Points, in no order, along strands that fork, close into loops and pass close to each other.
In the rows, zero is written as 128.
Two points are linked if the straight distance between their rows is under 124. Some points are linked to none.
(937): [117  92 107 107  76 129  94  74 106 134 112  78 140 138 137 148 105 122
 152 153  90  96 130 125  87]
(182): [131 122 161 126 141 155  81 130 139 112 111 135 154 109 117 139 130 137
 189 117 173 172 131 166 101]
(236): [164 145 133 117 173 154 142 141 142 112 121 158 136 106 148 134 180 130
  95  86 143  98 105 135 134]
(960): [113  91 124 116 144 136 143 105 178 131 151 123 163 158 176 162 179 162
  69 129  93  94  92 103 128]
(440): [168 140 141 145 140 172 104 162 116 133 106 150 129 107  87 109 126  84
 185 119 165 169 147 143 114]
(494): [169 121 113 115 113  90 136 162 129 164  81  98 101 127 111 121 111 152
  99 112 103 114 153 136 115]
(477): [121 151 124 150  83 141  87 100 144 119  94  89 132 144 136 127 126 133
 179 157 108  95 144 137  91]
(988): [112  83 104 154 113  74 140  54 153 118 141 123 114 122 191 149 113 109
 169  64 140 146 130  90 157]
(793): [109  63 124 112  83 144 116  74 150 190 117 110 145 131 178 104  98 132
 161  97  97 174 134 100 131]
(827): [163 121 115 148 101 101 136 147  92 123 127 155  86 134 142 154 142  93
 196 174 161 125 158 153 130]
(431): [183 183 141 101  99 111 138 206  91 130 123 163  99 139 113 133 143 130
  62 146 128 125 131 122 130]
(228): [ 98  61 135 102 112 132 103  66 149 161 151 136 149 143 174 148 140 155
 125  89 125 147 121  89 114]
(404): [114 160 155  97 112 134 103 179  78 156 134 144 117 134  58  94  93 139
 125 161 137 125 140 134 110]
(399): [152 108 134 112 143 134 154 114 162 141 144 104 134 145 133 147 118 116
 172 101 122 138 173 111 144]
(547): [191 169 143 136 144 125 153 162 153 123 127 153 100 166  70  86 147 127
 165 167 108 109 115 150 168]
(338): [140 187 160 182 138 160 162 180 107  76  82 143 121 119  90  94 149 100
 161 112 183 109 161 157 122]
(176): [ 96 107 134 111 118 127  98 139 101 131  83  92 128  90 100 135  44 114
 187 154 146 148 144 172 118]
(502): [170 103 129  93 179 132 175 118 188 141 164 102 135 147 134 166 128  91
 127 122  85 139 152  92 177]
(718): [144  71  94 117  96 130 104 151 129 157 129 120 136 125 183 154  59 124
 121 146 141 151 116 156 137]
(941): [148 116 117  97  86  97 133 122 120 142 141  81 141 158 141 161 133 151
 142 179  78  86 158 127 113]
(968): [143 106 104 121 105 142 140 111 158 177 161 108 147 150 173 115 122 133
 136 133  74 162 153  98 146]
(413): [155 120 105  92  95 107 148 154 106 173 136  80 129 136  83 140  76 102
 117 158  85 168 155  90 120]
(650): [139 109 101 164  78 122 104 136 169 119  86 121 117 126 193 140  81 132
 158 119 155 164 127 168 143]
(53): [153 140 102 153 107  92 145 132  81 162 139 162  80 143  67  57 139 130
  53 141  85 118  95  88 112]
(123): [ 77 152 120 146 134 146 103 142 101 121 164 153 135  94 183 126 113 132
  94 131 174 141 123 142 131]
(741): [115 130 139 181 156  92 136 113 114  77 114 172  96  86 165 123 147 137
 150  69 200 158 141 165 144]
(322): [151 199 150 143 157 137 175 175  82  72 104 164 124 118  50  76 107 119
 133 110 167  83 127 166 151]
(731): [128 174  98 130 163 119 146 153  91  92 163 173 120  90 111 119 143 115
 105 155 146  95  80 160 146]
(106): [152  93 135 194 125 115 117 110 123 129 106 135 112  88 152  97 126 102
 192  98 172 117 129 151 119]
(13): [141 128 160 117 184 156 108 110 131  84 134 185 124 103 133 144 176 128
 126  77 181 145 101 152 138]
(840): [185 168 159 133 138 139 149 168 130 135 119 136 131 150  65  56 163 166
  37 125  65  98 118  99 129]
(448): [164 187 143 151 139 145 170 177 147 127 127 114 126 132 139 112 149 113
 126 119 126  92 169 117 144]
(9): [163 178 154 139 123 128 157 193 152 137 134 154 117 165  96  56 117 168
 126 152 102  77 134 144 174]
(156): [ 97  52  94 112 101 151  92 114  99 144 107 114 153 101 159 153  52 122
 108 154 126 189  91 172 113]
(202): [ 99 166 136 134 127 115 108 154  72 127 100 149  93 112  53  63  77 142
 147 135 153 119 141 167 124]
(469): [ 80 130 132 129 145 142 115 108 132 107 176 189 120 130 174 137 151 131
  87 126 159  94  93 113 150]
(555): [128 190  99 155 120 126 149 158 126 124 129 141  86 136 163 129 125  92
 100 136 145  97 160 117 147]
(161): [ 97  91 146 172  94 114  67  58 117  92 110 101 148  84 176 138 117 111
 158  77 174 177  90  97 130]
(472): [129 134  98 152 110 119 119 152 180 148 108 146 106 148 183 110 116 164
 112 120 131 133 133 147 148]
(943): [132 107 106  77 153 121 122 146 146 139 118 152 122 147 110 162 130 172
 104 148 114 141 113 166 118]
(491): [125 151 169 122 140 146  96 106 176  91 137 183 138 144 146 149 196 149
 147  99 161 144  85 121 146]
(607): [131 129 114 114 109 117 142 128  77 177 121  86 141 134  83 112 150 133
  58 136  68 119 137  74  66]
(303): [113 117  98 110 139 141  91 152  97 126 122 163 128 130  87 144 133 164
  74 178 134 124  79 173 101]
(853): [127 128 132 130 108 161 111 101 152  84 127  67 204 117 157 189 114 107
 153  80 151 147 114 114 101]
(500): [144 134 144 134 126 148 134 177 140 175 125 129 132 150  97  52 108 171
  70 140  90 101 133 123 135]
(678): [122 105 138 105 163  95 157  69 192 114 160 124 123 151 162 163 184 147
 135 112  96  97  97 108 158]
(108): [ 90 142 132 150 153 126 112 146 118 112  93 127  98 113  82 110  60 118
 190 133 171 143 157 188 139]
(489): [123 120 128  88 140 114 159 139 147 154 127 124 121 159 157 157 169 171
  49 127  85  96 155 112 125]
(725): [ 80 198  93 157 139 101 146 128 135  97 146 143  99 123 155 149 144 110
 154 132 159 149 161 129 143]
(420): [126 118 110 141 162  99 109 124 105  97 117 171  90  91 142 163 123 120
 142 125 181 191 141 186 145]
(565): [ 96 104 113 136 133  99 127  88 159 110 168 145 120 128 182 158 115 121
 125  99 164 114 106 106 163]
(412): [ 99 138 120 142  64 132 136 110 125 119  71  67 154 107 152 127  85 100
 217 110 130 174 161 144 106]
(479): [ 98 140 151 140 131 141  98  84 201 116 144 134 141 163 140 130 149 159
 158  93 134 125 125  98 135]
(444): [ 52 178 102 151 120 119  99 103 115 112 156 130 138  97 180 146 130 125
 141 117 170 187 142 113 119]
(781): [ 87  93  95 141 111 155 135  96  92 201 130 101 167 145 106 104 148 132
  90 156  60 144 122  84  80]
(537): [167 142 135  98 110  84 161 171 103 167 155 125 113 170  85 123 162 154
  44 170  53 151 142  81 128]
(817): [110 104  87 131  90 138 142  92 142 167 122  75 123 167 141 130  92 116
  96 155  40 137 152  85 133]
(470): [ 85 115 115 122 125 127 110  80 102 106 142  87 129  87 154 172  91  70
 149 112 159 125 148 110 119]
(795): [131 159 124 102 177 142 161 103 179 143 172 127 126 160 117 136 174 119
 121 142  64 140 140  92 159]
(957): [176 179 180  80 184 132 195 163 136 117 149 107 140 132 108 115 197 129
  84 164  59  85 112 104 170]
(372): [134  82 118  97 117 116 102  96 168 102 111 130 131 158 148 194 138 152
 131 129 128 117  98 154 127]
(883): [129 129 144 127  88  76 162 152  71 182 168 120 118 146  60  79 126 149
  47 155  67 122 119  74 100]
(862): [120 115  76  92  74 131 128 137  85 176  84  83 134 126  89 141  76 104
  95 149  74 192 131 100  83]
(920): [ 96 115 102 158 122 124  91 113 154 126 140 135 173  98 171 125 137 184
 128 116 149 155  69 160 105]
(531): [124 120 100 112 124 144 128 115 129 116 154  77 170 105 168 184 116  95
 115 121 132 110 118 108 115]
(495): [158 163 120 166 114 138 110 148 153 137 104 122 121 146  92  87 132 142
 183 150 113 103 119 155 118]
(605): [ 83 145 153 137 131 126 116 100 160  94 134  94 173 126 152 160 136 134
 177  75 173 143 134  96 119]
(514): [192 165 192 105 168 141 181 164 134 111 141 133 137 152  76  63 176 147
  34 172  46  87  82  93 183]
(249): [ 89 157 107 100 141 146 134 184 106 154 150 161 116 142  87 112  87 146
  81 155 133 147 139 135 135]
(755): [156 120 189 152 169 148 181 139 166 108 143 143 129 155  94  89 162 119
 211 126 150  81 148 146 160]
(138): [122  97 123 126 139  95  94  90 141  67 123 137 125 116 146 201 133 129
 159 123 172 167 101 166 135]
(203): [149  97 133  96 103 101 146 175 117 187 149 103 116 171  98 125  85 140
  58 175  66 152 164  78 138]
(207): [138 137 134  83 160 136 162 145 113 149 157 166 141 131 155 125 186 163
  61 109 113  86 124 119 124]
(750): [148  98  92 124 138 136 120 121  89 151 161 146  94 117 117 141 113  70
  75 152 124 106 115 106 136]
(989): [ 88  97  94  99 138 128 100 103  78 137 136 124 111 101 112 163  86  90
 104 144 137 142 137 124 111]
(65): [159 188 160  97 184 145 187 120 151 124 174 140 136 139 132 119 217 114
 143 143  80 104 121  96 169]
(225): [111 168 129 115 163 115 143 132 102 122 123 146 122 108  96 108 149 156
 143  89 140 103 155 152  97]
(762): [137 117 179 155 168 148 178 150 169  71 106 123 108 156 114 154 157  87
 181 114 173  76 157 143 144]
(30): [102  88 139 118 110 124  76  56 113 131 153 146 135 107 167 148 152 117
 166  93 157 162 116  89 109]
(974): [143 123 156 133 142 131 111 166 141  93 114 154 130 117 140 141 131 141
 163 135 182 112 124 196 131]
(976): [152 145 164 112 135 172 107 155 111 153 128 136 117 136  58  99 104  89
 157 130 141 125 166 105 123]
(357): [174 185 127 119  97  91 142 136  60 119 140 193  99 144  53  78 156 137
  86 156 116  97  89 110 124]
(997): [ 58  66 136 108  96 147  82  90 115 129  68  95 142  69 139 122  36 115
 162 141 130 179 109 175 129]
(896): [103  99  94 148 118 155 108 112 119 167  95  94 164 116 123 104 137 152
  86 127  98 117  94 124  66]
(101): [102  93 145 186 133  99  90  90 122  94  98 124 109  70 175 118 114 113
 157  84 199 152 115 150 134]
(801): [122 137 152 181 170 136 159 147 133  49  60 120 103 116  99 149 140  91
 169  99 193 111 164 160 117]
(58): [ 79  69 102 134 117 134  87  98 124 103 128 115 168 113 174 172  90 157
 100 127 156 184  84 159 114]
(696): [172 113 150 114 112 120 156 145 161 134 138 103 149 157 156 163 145 140
 175 150 112 106 158 144 140]
(510): [120 133 103 134 134 142 130 126 122 151 149  94 164 104 137 117 140 133
 115 120 115  86 112 110  92]
(267): [148 116 158 168 140 147 119 103 136 119 137 140 114 134 112  90 150  88
 209 117 165  78 143 130 125]

A tip is a point with one link. Name the tips that can be reached along the links from each point below, in the order of the rows.
(989) | (678), (862), (750), (357)
(793) | (322), (303), (817)
(440) | (472), (920), (249), (974)
(444) | (988), (448)

A piece is all that can be reached along the links. How many separate loops has the piece of each point below (a circle has one, a figure eight two, a Y none), and how many tips (points with one link)?
(303) | loops 1, tips 3
(650) | loops 0, tips 4
(470) | loops 0, tips 4
(444) | loops 0, tips 2
